A landscape with many valleys, sampled at points; each row gives a point and its height.
From any point a ball takes the steepest step (drop divided by distance) to one of its 2 nearest points. It stops when none of these is lower. Distance is the straight distance between rows; heights are no part of it.
gata: |  45 |  -2 |  -3 |   7 |  20 | -11 |  -1 | -14 |  16 | -22 |  -1 | -10 | -22 | -16 |  -5 | -15 |   6 |  -4 |   4 |   3 | -18 |  17 |  -6 |  h=346
vuni: | -11 |  -5 |  12 |  44 | -16 |  -4 | -13 |   5 |  -4 |  25 |   9 |  -2 |  13 |   6 |  17 |  20 |  26 | -19 |   4 |  -3 |  34 |   8 |  -8 |  h=343
mebeg: |  25 |  27 |  15 |  16 | -21 |   7 |  -9 |  -8 |  -2 |   2 |  21 | -14 |  24 |  10 |   4 | -32 |  -5 |   4 | -10 | -15 |  -9 |   1 |   6 |  h=468
Bapez: |  -9 |   6 |  -6 | -11 |  -3 | -10 |  -8 | -17 |   7 | -29 |   4 |  -4 |  14 |  22 |  16 |  10 |   9 |  15 |  -8 |  24 | -14 | -12 |  -7 |  h=578
Did: |  22 |   2 |  -2 |  14 | -19 |  26 |  12 |  22 |   4 |   9 |  25 |  13 |  16 | -14 | -11 | -24 |  -4 | -12 |   3 | -34 |   6 |  10 |  -4 |  h=233
fasu: |  -7 | -20 |  -3 | -14 |  -1 |  23 |  32 |   6 |  -6 |   6 |   8 |  24 |   8 |   0 |   1 |  19 | -28 |  27 |  -7 |  13 |  10 | -16 |  -5 |  h=434
Keke: |   8 |  20 |  20 |  11 | -12 | -14 | -29 |   2 |  -7 |   4 |   8 | -12 |  28 |  13 |  12 |  -4 |   8 |   8 |   1 |  -4 |  -7 |   6 |  -1 |  h=467
dof: |  -4 | -12 |   7 | -20 |  25 |   6 |  -1 | -10 |   9 | -21 |   7 |   3 |  27 |  -1 |  20 |  14 |  -7 |  31 |  26 |  15 |   1 | -13 |  12 |  h=485
goke: |   1 |   7 |   4 |   7 |   2 | -27 |  -7 | -13 |   2 | -16 |  -7 | -10 | -11 |  -6 |  15 |   2 |  12 | -18 |   0 |  33 | -37 | -11 |  -5 |  h=620
losir: |  12 |   1 |   2 |   1 |  -2 | -13 |  32 |  21 |   2 |  -2 | -19 |   9 | -10 | -13 |   5 |  15 |  -6 |  -6 |   6 | -11 |   1 |   4 |  -3 |  h=310
losit: |   6 |  21 |   3 |  -8 |   7 | -25 |  13 |   5 |   2 |  -2 | -32 | -24 | -10 |  12 |   0 |  11 |   4 |   6 |  -7 |  -4 | -13 |   7 |  -2 |  h=398
bimo: |  11 |  -6 |  -1 |   8 | -15 |  19 |   2 |  17 |   1 |  -6 |  20 |  28 |  -2 | -15 |  -8 | -13 |  -4 | -12 |   8 | -14 |   6 |  -3 |   2 |  h=272
zodu: | -20 |   5 |  19 |   5 |  -3 |  -2 |  17 |  12 | -11 |  26 |  -5 | -12 |  27 |   6 |  16 |  20 | -16 |  24 |   5 |  -2 |  17 |  -3 |   2 |  h=329
bupiz: | -20 | -21 |  -4 |   9 | -19 |   6 |  18 |  -1 |   0 | -10 |   5 |  31 | -14 |  -5 |   6 |  14 |   9 | -26 |  -4 |  10 |   3 | -15 |  -6 |  h=230
nove: |   2 |  -4 |  13 |  -7 |  23 | -11 | -20 |  -1 |  -1 | -16 |  -4 | -11 |  22 |  -5 |  15 |  15 |   7 |  24 |  31 |   1 |   6 |  -2 |  10 |  h=496
Pame: |  11 |  19 |  -5 | -13 |  20 | -26 |  16 |  -4 |   6 | -29 | -23 | -29 |  -7 |  10 |   4 |  10 |   7 |   5 |   0 |  11 | -22 |  -1 |  -3 |  h=378
benur: |  13 | -10 |   0 |   2 |  21 | -22 | -12 |   8 |   0 | -13 |  -9 |   6 | -27 | -19 |   1 |  12 |   9 |  -2 |  19 |  16 |   3 |  13 |  -5 |  h=277
vivi: |  14 |   6 |  -2 |  -5 |   5 |  24 |  -2 |  -2 |   3 |  11 |   7 |  -6 |  12 |   7 | -15 | -16 | -27 |  36 |  -7 |  -6 |   5 |   6 |   4 |  h=281
rifaf: |  22 |  14 |   1 |   9 | -19 | -17 |   3 | -11 |   6 | -23 |   3 |  -6 |  -4 |   7 |  11 | -12 |  14 | -22 | -12 |  17 | -36 | -10 |  -3 |  h=627
Tis: |  12 | -16 | -21 |   2 | -26 |   4 |  36 |  23 |   5 | -12 |  -2 |  10 |  14 | -16 |  -9 | -22 |  17 | -25 |  -7 | -25 |  -4 | -11 |   0 |  h=262
Sed: |   2 |  20 |   5 | -15 |   3 |   1 | -28 | -14 |  -1 |  -7 |  -4 | -21 |  11 |  17 |   2 | -18 | -11 |  29 |  -8 |  -2 | -10 |   0 |  12 |  h=327
rom: |  35 |  -4 | -12 |   0 | -23 |  -2 |  44 | -15 |  19 | -25 |  16 |   1 |  14 |   8 |   0 |  -7 |   3 |  -5 | -19 |   5 |  -6 |  -8 |  -4 |  h=499
sefop: |  22 |  14 |   1 |   0 |   0 | -11 |   5 | -15 |  14 | -29 |  -3 | -16 |  18 |  18 |  14 |  -2 |   3 |  20 | -15 |   7 | -15 |  -7 |  -3 |  h=567
Gegiv: |  11 |  14 |   5 |  -3 | -17 |  -4 |  12 |  24 |   6 |  42 |   6 |  -5 |  36 |  19 |  -4 |   5 |  -8 |  12 |  -6 | -12 |  10 |  17 | -11 |  h=195
Lani: |  -5 |   7 |  20 |  18 |  -5 | -10 |   9 |  10 | -17 |  21 |  -3 |   5 |  -7 | -20 |   8 |  -1 |  -5 | -27 |  17 |  -2 | -11 |   4 |  -1 |  h=501
naf: |  12 |   4 |   0 |  12 | -30 |  -5 |   6 |  27 |  -1 |  28 |  19 |   1 |  38 |  12 |  -7 |  -1 |   6 |  10 |  -4 |  -1 |  26 |  -1 |   2 |  h=128
purap: | -36 |   5 |  10 |  12 |   8 |  29 | -26 |  -6 | -10 |  23 |   8 |   8 | -16 |  -1 |  -8 |  -1 |  -9 | -10 |   7 | -11 |  24 |   9 |   2 |  h=350
Dimif: | -31 |  -4 |  -2 |   3 | -17 |   5 |  16 |   8 |  -9 |  23 | -12 |   9 |   2 |  11 |  -9 |  19 |  -4 |   8 | -23 | -11 |  10 |  -9 |  -2 |  h=249
Varir: |   8 | -10 |   0 | -16 |  31 |  -1 | -26 |   2 |   0 | -14 |   4 |  -2 | -28 | -19 |   0 | -20 |  -3 |  -1 |  23 |   9 |  14 |   8 |  18 |  h=242
bofu: | -15 |   1 |   8 | -13 |  22 | -13 | -34 | -18 |   1 | -15 |  -7 | -16 |  -6 |  -6 |   9 |  -7 |  18 |  -2 |  15 |  18 | -17 | -12 |  19 |  h=517
dazi: | -19 | -12 | -11 | -24 |  27 |  -6 |  -4 | -10 |  11 | -23 |  -3 |  -5 | -15 |  16 |  -4 |  12 |  -1 |  24 |   0 |  19 |  29 |  -5 |   7 |  h=411
zegi: |  18 |  17 |  10 |  11 | -15 |  -9 | -29 |   0 |  -3 |  -6 |  10 |  -6 |   2 |   4 |   3 | -22 |   4 |  -2 |  -3 |  -2 | -15 |   5 |   0 |  h=456
guf: | -17 |  -5 |  16 |  35 |  13 |  -2 |  -4 |  -7 | -13 |  26 |  -4 |  -1 | -14 | -28 |  18 |   9 |   3 | -28 |  22 |  13 |  -2 |  -3 |   0 |  h=484
doz: |   9 |  -4 |  -2 | -13 |  -7 |  18 |   6 | -13 |   1 | -19 |  20 |  17 |  11 |  10 |   7 |  -1 | -18 |  15 |  -7 |  15 |  -1 |  -8 |  -3 |  h=341
Vofa: |   6 |   1 | -23 | -35 |  22 |  15 |  18 | -25 |  -2 | -28 |  -6 | -11 | -36 |  10 | -16 | -12 | -12 |  -9 | -21 |   0 | -14 |  -6 |   4 |  h=552
kubin: | -19 |  13 |  17 | -22 |  31 |  10 | -32 |  -5 |  -8 |  19 |   7 | -23 |  17 |   0 |   2 | -11 |  -6 |   7 |  29 | -13 |  18 |  10 |  23 |  h=247
Moni: | -17 | -11 |  15 | -14 |  17 |  15 |  21 | -14 |  -8 | -10 |   5 |   6 |  18 |  -3 |  21 |  17 | -24 |  19 |  21 |  12 |   6 | -19 |  12 |  h=471
lepa: |  30 |   6 |  -3 |  -4 |   9 | -14 |  12 |  12 |  13 |  14 | -20 | -12 | -12 | -12 |  -9 |  -8 |  -1 |  -5 |   7 | -25 |  -4 |  30 |  -7 |  h=396
Kunu: |  15 | -16 | -28 | -10 | -24 |  28 |  24 |  -1 |  -1 |  -1 |  19 |  15 |  25 |   9 | -18 | -11 |  -2 |  14 | -37 |  -4 |  -8 | -20 |  -2 |  h=404
bok: |  13 |   2 |   7 |  -2 |  -4 |   2 |  11 |  -9 |   3 | -22 |   2 |  10 |   6 |  -2 |  16 |  -4 |  -9 |   0 |   8 |   6 |  -8 |  -5 |   2 |  h=311
kuzi: |  33 |   9 | -14 |   6 |  -3 | -17 | -13 |   5 |  19 |  -8 | -10 | -12 | -15 |   4 | -17 | -13 |  20 |   3 | -15 | -10 | -11 |  25 | -12 |  h=543
Biv: | -12 |  -3 |  18 |  28 |   8 |   9 | -36 |   0 |  -2 |  29 |  14 |  -1 |  13 |   5 |  15 |  16 |  15 | -19 |  17 |  -6 |  32 |  26 | -12 |  h=374
zed: |   7 |  11 | -14 | -19 |  19 | -11 |  23 |  -4 |  18 | -26 | -15 | -19 |   4 |  24 |   3 |  16 | -10 |  27 |  -4 |  18 |  -8 |  -8 |  -6 |  h=354
gazel: |   1 |   9 |  27 |   5 |  18 | -12 | -43 |   0 | -15 |  22 |  12 | -21 |  23 | -15 |   8 |   2 |  13 | -18 |  33 |  -4 | -14 |  20 |  -5 |  h=189
pilid: |  -2 |  10 |  -4 |  10 | -36 |  13 |  -3 |  17 | -10 |  16 |  14 |   9 |  10 |  -5 | -17 | -32 |   9 | -34 |  -7 | -25 |  -8 |  -3 |   2 |  h=152
Mes: |   5 |   6 |  -4 | -16 |  13 |  11 | -17 | -10 |   4 |   1 |   1 | -14 |  14 |  12 |  -4 | -12 | -21 |  46 |  -2 |  10 |   5 |   1 |  10 |  h=308
Loton: |  19 | -14 | -18 | -10 |  -6 |   7 |  47 |  16 |  17 |  -4 |  -2 |  14 |  14 |   3 |  -8 |  13 | -11 |  27 | -13 |   4 |   1 |  -8 |  -9 |  h=466
muz: |  16 |  -1 |  -4 |   4 | -21 |  27 |  27 | -10 |  -9 |  10 |  18 |   3 |  21 |  13 | -10 | -13 | -15 |  19 | -31 |  -5 | -13 | -15 |   3 |  h=429
geka: |   8 |  17 |   9 |   8 | -23 | -12 |  15 |  -3 |  -6 |  -8 |  -7 |  -7 |   5 |   8 |   5 | -10 |   5 | -13 | -16 |   2 | -22 | -16 |   3 |  h=633
vit: |  -8 |  12 |   8 |  -8 |  -4 |  10 |   7 |  -3 | -15 |   9 | -13 |  -1 | -19 |  -5 | -10 | -11 | -17 | -10 |  -8 | -17 | -12 |  -5 |   4 |  h=119
Noriz: |  14 |  -2 | -15 |  -1 | -10 |   3 |  18 |  16 |  13 |  -2 |  -8 |   6 |   5 |   6 | -13 |  -2 |  -5 |  20 | -16 | -15 |   4 |   1 |  -6 |  h=445
sifi: |   5 |   6 |  -8 |  -1 | -16 |  17 |   0 |  25 |   7 |  26 |   8 |   9 |  20 |   2 | -17 | -16 | -12 |  -1 |  -1 | -34 |   7 |  14 |  -8 |  h=182
Suf: |  27 |  21 |  -3 |   5 |  -8 | -16 |  -4 |  -3 |  13 |  -6 | -10 | -23 |   9 |  13 |  -2 |  -7 |   8 |  18 | -20 | -12 | -12 |  13 |  -5 |  h=555
ritoz: | -20 |   6 |   2 |  -8 |  -1 |   0 | -21 |   5 |   2 |  28 |  -4 |  -1 |   2 |  11 |  -8 |   5 | -13 |  14 |   1 |  -8 |  25 |  17 |   0 |  h=288
Kame: | -23 |  -6 |  -1 |  -8 |  15 |  14 | -28 |   0 |  -8 |  13 |  -1 |   8 | -31 |  -4 | -15 | -10 |  -4 |  -5 |   4 |  -5 |  30 |  11 |  14 |  h=314
Noz: |  17 |   2 | -11 |  -5 |  -7 |  24 |   8 |  15 |  10 |  32 |   7 |   1 |  19 |   3 | -20 | -16 | -19 |  28 | -11 | -23 |   6 |  17 |  -6 |  h=236
Finat: |   0 |   5 |  -5 | -28 |  16 |  10 |   4 | -24 |  -8 | -20 |  -5 |  -2 | -24 |  -2 |  -5 | -16 | -17 |  -8 |  -8 |   8 | -17 |  -9 |  13 |  h=539
Tovap: |  -2 |   6 |   6 |  11 |  20 |  -6 | -43 |  -3 | -16 |  23 |  10 | -11 |  -8 | -33 |   1 | -23 |  -6 | -18 |  31 |  15 | -13 |   9 |   1 |  h=197
Nol: | -20 |  16 |  11 | -15 |  17 |  12 | -26 |   1 |  -4 |  27 |   5 | -13 |  22 |  13 |  -3 |  -4 | -20 |  25 |  11 |  -5 |  21 |  13 |   7 |  h=271
pudu: |   2 |   4 |   3 |   2 |  14 |  -7 | -17 |  10 | -12 |  21 |  -6 |  -3 | -29 | -27 | -10 | -17 | -10 | -16 |  20 |   5 | -11 |  14 |   3 |  h=238
zab: | -15 |  10 |  23 |  -5 |  35 |  -1 | -34 |  -2 |  -9 |  18 |   5 | -21 |  26 | -10 |  11 |   9 |   8 |  -4 |  41 | -17 |   8 |  15 |  11 |  h=222
naru: |  10 |   1 |  18 |  14 |  21 | -17 | -39 |   5 | -19 |  31 |   8 | -18 |   6 | -31 |  -1 |   3 |   2 | -24 |  32 |   9 | -14 |  23 | -16 |  h=153
gof: |  -4 |  21 |  17 |   7 | -32 |  -5 |  23 |   9 | -18 |  17 |  -1 |  -8 |  11 |   7 |   1 |  -8 |   0 | -26 | -13 | -15 |  -8 | -13 |   6 |  h=639
tetog: | -17 |  10 |   3 |  -7 | -11 |  11 |   0 |  17 |  -1 |  42 |   1 |   0 |  22 |  16 | -13 |   5 | -12 |  21 | -10 |  -8 |  15 |  12 |  -7 |  h=248
Ked: | -18 |  -6 |   2 | -13 |  33 | -11 | -33 | -13 |   5 | -17 |  -5 | -18 |   7 |   5 |   7 |   7 |  23 |  17 |  21 |   6 |  11 |  -8 |  23 |  h=508
letil: | -15 |  -9 | -23 | -20 |  -2 |  17 |  -9 |  -4 |  -5 |  -5 | -12 |  15 | -30 |  -1 | -33 | -13 |  -2 |  -5 | -26 | -11 | -11 |  -4 |   3 |  h=582
foner: |  -2 |  -8 |  15 |  21 |   5 | -13 | -49 |   5 |  -6 |  28 |   7 |  -2 |  -3 |  -8 |   0 |   9 |  19 | -20 |  16 |   6 |  14 |  32 | -18 |  h=401
Dubi: |   4 |  -3 | -25 | -22 |   5 |  16 |  14 |  -9 |   3 | -13 | -16 |   3 | -33 |  -3 | -29 | -15 |  -3 | -13 | -24 | -14 | -27 |  -3 |  -3 |  h=568
Lirer: |  -8 |  14 |   2 |  -8 |   5 | -15 | -35 |  -3 |   3 |  -7 | -12 | -11 |  -6 |  13 |   2 |  -6 |   8 |  17 |  -7 |   6 |   3 |   2 |   5 |  h=349
Vis: | -23 | -14 |  -7 | -19 |  34 |  -5 |   0 | -21 |  14 | -25 |  -9 |  -6 | -17 |   5 |  14 |  20 |  10 |   4 |  12 |  21 |  10 |  -9 |  10 |  h=431
fim: | -18 |   2 |   8 | -15 |  21 |  -1 | -11 | -24 |  -5 | -20 |  -9 |  -7 | -14 |  -8 |  11 |  -7 |  -6 |  -8 |  12 |  15 | -21 | -15 |  14 |  h=526
Sep: |  -4 |  -1 |  -3 |  -9 |   5 |  -9 |  27 |   1 |   7 | -12 |  -7 |   0 |   7 |  16 |  10 |  21 | -14 |  30 |  -7 |  20 |   1 | -10 |  -3 |  h=330
Kobif: |  10 |  -7 |   2 | -19 |  16 |  20 |  34 |  -6 |  -3 |  -7 |  -2 |   8 |   7 |   0 |  10 |   8 | -35 |  26 |  11 |   7 |   2 |  -7 |   5 |  h=455
bas: | -21 |  -4 |  -1 |   1 | -17 |  -9 |   8 | -19 |   7 | -24 |   3 |   6 |   5 |  25 |  17 |  22 |   9 |   1 | -19 |  28 |   1 | -17 |  -8 |  h=588
Ruf: | -20 | -16 | -35 | -27 |  -2 |  13 |   4 |  -3 |   4 | -23 |  -5 |  26 | -18 |  10 | -25 |   8 |  -3 |  -3 | -26 |  -3 |  -9 | -12 |  -8 |  h=601
zema: |  14 |  -2 |  12 |  -4 |  32 |  -2 | -30 |   0 | -10 | -13 |   3 |  -7 |  -3 | -23 |   7 | -12 |   0 |  -1 |  38 |  -1 |   2 |  10 |  13 |  h=208
pab: | -30 | -21 |  -2 |  -4 |  37 |   0 | -13 | -29 |   7 |  -7 | -16 | -19 | -19 | -10 |  17 |  10 |  21 |  -6 |  18 |  16 |  12 | -14 |  21 |  h=447
Foz: |  36 |   9 |   6 |   7 |  14 | -10 |   3 |  -2 |   8 |  -8 | -11 | -15 |  -7 | -13 |   4 | -10 |   1 |   2 |   4 | -14 |  -8 |  18 |   1 |  h=371
guzev: |  -9 | -15 |  11 |  38 | -22 | -10 |   7 |  -2 |  -3 |   6 |   4 |   8 |   6 |   0 |  20 |  20 |  26 | -21 |  -4 |   9 |  24 |  -9 |   2 |  h=313
gub: |  -8 |   9 | -13 |  -4 |   2 | -21 |   8 | -13 |   8 | -24 |  -7 |  -3 | -23 |   9 |   4 |   9 |  10 | -18 |  -3 |  29 | -35 |  -9 | -14 |  h=612
kul: | -19 |   5 |  19 |  20 | -11 |  -9 |   0 |   2 | -11 |  17 |  -4 |   0 |   0 |   0 |  13 |   9 |   2 | -11 |   6 |  -5 |   2 |  -3 |   3 |  h=494
zuti: |  15 |  13 |  17 |   5 |   0 |  12 |   5 |   2 |  -8 |  -4 |  10 |   1 |  12 |  -6 |  12 | -10 | -16 |   5 |  15 | -11 |   4 |   1 |   6 |  h=280
Vilu: | -21 |   2 | -13 |  -3 |   4 | -20 |  17 | -10 |   8 | -23 | -15 |  -2 | -16 |  25 |   4 |  29 |   7 |  -5 | -12 |  20 |  -7 | -10 | -12 |  h=600
gug: | -29 |  -7 |  12 |  19 |  -1 |  33 |  -3 |   0 | -12 |   6 |  23 |  24 |  -8 |  -8 |  -2 |   6 | -16 |  -6 |   4 |  -7 |  27 |  -3 |   1 |  h=384
logun: | -10 |   1 |  -6 |  -9 | -16 |  13 |  24 |   6 | -11 |  11 | -11 |  10 |  -2 |  -4 | -15 |   3 | -14 |  -3 | -18 | -27 |  -8 | -14 |  -1 |  h=185
sizat: |  -3 |  11 |   2 |   6 |   2 | -34 |  -4 |  13 |  -2 |   9 | -30 | -15 | -19 |  -2 |  -2 |  10 |  13 |  -8 |  -2 |   7 | -14 |   9 |  -7 |  h=377
nis: |  14 |   5 | -13 |  -2 |  -8 |   1 |  23 |  16 |  14 |  11 | -22 |  -4 |  -1 |   0 | -13 |  -9 |   0 |   1 | -14 | -33 |  -6 |  11 |  -6 |  h=424
Keto: | -14 | -15 | -16 | -24 |   1 |  15 |  14 | -14 |  -3 | -22 |   1 |  28 | -23 |   3 |  -5 |  13 | -16 |  -3 |  -8 |   7 |  -2 |  -8 |  -3 |  h=617
Lum: | -15 | -10 |  -9 |   2 |   7 |  -2 | -12 |  -4 |   9 | -11 |  -7 |   9 | -18 |   5 |  -3 |  16 |   3 |  16 |  -4 |  12 |  21 |   0 |   2 |  h=386
gemu: |  21 |  16 |   6 |   8 | -22 |  18 |   8 |   3 |  -1 |  20 |  19 |  -8 |  29 |  16 |  -4 | -21 | -12 |  10 | -15 | -18 |  -1 |  -2 |   3 |  h=453
nane: |  16 | -17 | -25 | -16 | -14 |  31 |   6 |  -9 |   3 |  -6 |  23 |  23 |  11 |  12 | -16 |  -6 | -17 |  28 | -23 |  13 |  -7 | -12 |  -6 |  h=375
gizo: |  38 |   1 | -16 |  21 |  -6 | -11 |  20 |  -2 |  28 | -19 |  -4 |  -8 |  -3 |   2 | -13 |  -7 |  22 |   0 | -19 | -20 | -11 |  14 | -13 |  h=527
zaku: | -24 | -14 |  13 |  18 |  24 |  -1 | -11 | -22 |  -3 |   8 | -13 |  -8 | -19 | -11 |  21 |  13 |   9 | -12 |  18 |  12 |  11 |  -2 |  10 |  h=463
tof: |   1 |   7 |  10 |  18 |  -6 | -19 | -42 |   1 |  -6 |   6 |   2 |  -2 |  -6 |  -3 |   1 |  -9 |  11 | -11 |   6 |  11 | -17 |   8 |  -3 |  h=442
Gifub: | -20 | -19 |  -1 |  27 | -12 |   1 |  17 |  -4 |   7 |   2 | -10 |  15 | -12 |  -1 |  14 |  24 |  14 | -15 |  -4 |   6 |  16 | -10 |  -3 |  h=279
golu: | -16 | -10 |   8 |   2 |  -2 |  33 |  17 |   0 | -17 |   6 |  19 |  23 |  10 |  -2 |   1 |   8 | -30 |  10 |   0 |   3 |  18 | -15 |   5 |  h=413
roku: |  13 |   8 |  21 |   3 |  15 |  -1 | -18 |  11 | -12 |   2 |  11 |  -1 |  10 | -14 |   9 |   0 |  -9 |   1 |  28 |  -6 |  12 |  18 |   0 |  h=246
Git: |  30 |  -8 |  -9 |  -7 | -14 |   3 |  50 |   1 |  10 | -14 |  15 |   8 |  24 |  10 |  13 |   7 |  -7 |  11 |  -8 |  15 |   6 | -15 |  -3 |  h=483
zot: |  11 | -14 |   6 |   3 |  21 | -34 | -33 |  14 |  -6 |   9 | -13 | -11 | -20 | -19 |  -7 |  16 |  18 |  -4 |  15 |   6 |  10 |  26 | -15 |  h=223
Monin: |  -9 | -13 |  -1 | -24 |  26 |  14 | -12 |  -6 |  -9 |  -8 |   4 |   7 | -38 | -10 |  -6 | -14 | -13 |  -4 |  10 |   5 |  20 |  -1 |  17 |  h=278
Sukim: |  32 |   2 | -10 |  11 | -18 |   0 |  30 | -14 |  21 | -21 |   6 |  -2 |  -2 |   4 |  -6 | -19 |  14 | -14 | -20 |  -9 | -20 |  -2 |  -6 |  h=513
Moveb: |   2 |  -6 | -24 | -34 |  -9 |  17 |  26 | -26 |   5 | -30 |  15 |  21 | -18 |   0 |  10 |   7 | -14 | -13 |  -4 |   7 | -12 |   3 | -17 |  h=632
Zolum: |  32 |  -6 | -13 |  -9 |  27 | -15 |   3 |   2 |  13 | -28 |  -4 |   1 | -30 | -17 |   0 |  -4 |   5 |  -8 |  17 |  18 | -12 |  11 |  -9 |  h=317
zaso: | -11 |  -2 |  -1 |  21 |  11 | -31 |  -2 |   2 |  -1 |   8 | -22 | -13 | -27 | -17 |   5 |  19 |  18 | -16 |   1 |  25 | -14 |  -1 | -10 |  h=351
Likol: | -27 |  20 |  25 |  14 |  -8 |   1 | -21 |  -6 | -14 |  15 |   7 | -15 |  25 |   8 |  17 |   3 |   2 |   0 |   5 |  -5 |  -2 |  -2 |   4 |  h=480
nufi: | -23 | -26 | -11 |   3 | -27 |  16 |  25 |   3 | -11 |  -4 |   9 |  32 |   5 |  -2 |  -9 |  10 |   3 | -17 | -18 |  -6 |   4 | -24 |   1 |  h=172
Dapun: |  -2 | -11 |  -5 |   1 |  -5 |  12 | -18 |  13 |   3 |  -6 |   7 |  28 | -16 | -10 | -13 |  -8 |  -1 |   2 |   6 |  -7 |  11 |   7 |  -2 |  h=309
sol: |  21 |   1 |  -9 |  10 | -37 | -18 |  18 |  28 |   0 |   8 |   3 |  -3 |  33 |   7 | -10 |  -7 |  20 |  -4 |  -9 | -14 |  15 |  -7 |   5 |  h=66
mol: |  17 | -17 | -20 | -16 | -12 |  12 |  29 |  -8 |  15 | -29 |  13 |  26 | -15 |  -7 |   2 |  -5 |  -2 | -18 |  -4 |  -1 | -12 |  -3 | -11 |  h=644
gise: | -16 |   4 |   5 |   1 |  -1 | -11 |  13 |   7 |  -1 |   8 | -22 |  -7 |   5 |  14 |   9 |  24 |  -5 |  19 | -11 |   1 |  11 |  -5 |  -1 |  h=296
zade: |  -9 | -20 | -21 |  -6 | -29 |   1 |  37 |  24 |   1 | -12 |  -5 |  17 |  14 |  -3 |  -8 |   1 |  15 | -17 | -16 | -11 |  -1 | -26 |   0 |  h=228
ravo: | -22 | -17 | -11 |  13 |  -9 |  14 | -17 |   9 |   9 |   6 |   5 |  28 | -12 |   1 | -12 |   9 |   6 |  12 |  -6 |  -3 |  28 |   3 |  -4 |  h=348
kugi: | -10 | -14 | -10 |   4 | -18 |  -8 |  31 |  29 |   6 |  -4 | -13 |  17 |   0 |  -8 |  -4 |  14 |  12 |  -9 |  -4 | -14 |   8 | -11 |  -5 |  h=266
dutot: |  11 |   6 |  -8 |  11 | -45 | -10 |   0 |  23 |  -4 |  12 |   9 |   2 |  23 |   2 | -16 | -21 |  25 | -28 |  -7 | -11 |   2 |  -4 |   8 |  h=112
fubo: | -13 |  -3 |   3 |  14 |   4 | -18 | -41 |   0 |   1 |  26 | -10 |  -8 | -18 |   2 |  -2 |   5 |  19 | -12 |   1 |  10 |   5 |  21 |  -8 |  h=422
beko: | -20 | -10 |   0 |  25 |  -4 | -12 |  -7 |  -8 |   4 |   1 | -14 |   5 | -27 |  -1 |   9 |  13 |  21 | -15 |  -8 |  18 |  -5 |  -6 |  -4 |  h=319
piru: |   3 | -13 |  10 |  -3 |  36 | -19 | -38 |   5 | -11 |   6 |  -1 | -17 |  -9 | -25 |   2 |   4 |  15 |  -4 |  33 |  11 |   6 |  13 |   6 |  h=167
ritu: |  -7 |   9 |   1 |   1 | -21 |  18 |  -3 |   4 | -17 |  17 |   4 |  10 | -13 |  -7 | -16 | -27 |  -7 | -24 | -12 | -24 | -25 |  -3 |   2 |  h=177
laras: | -20 |   5 |  19 |  21 | -17 |   3 |  12 |   8 | -13 |  28 |  16 |  -3 |  32 |  12 |  15 |  12 |  -4 |   6 |   1 |   3 |  23 |  -8 |   5 |  h=353

For each start below, name the point where the ball stops.
guf -> sifi
bas -> piru
Moveb -> piru
Likol -> nufi
bofu -> piru
Noriz -> piru

Two balls start at each pair of points below. Name the first point that both come to, or write -.
geka / mebeg -> piru
mol / Loton -> piru
Lani / gof -> -
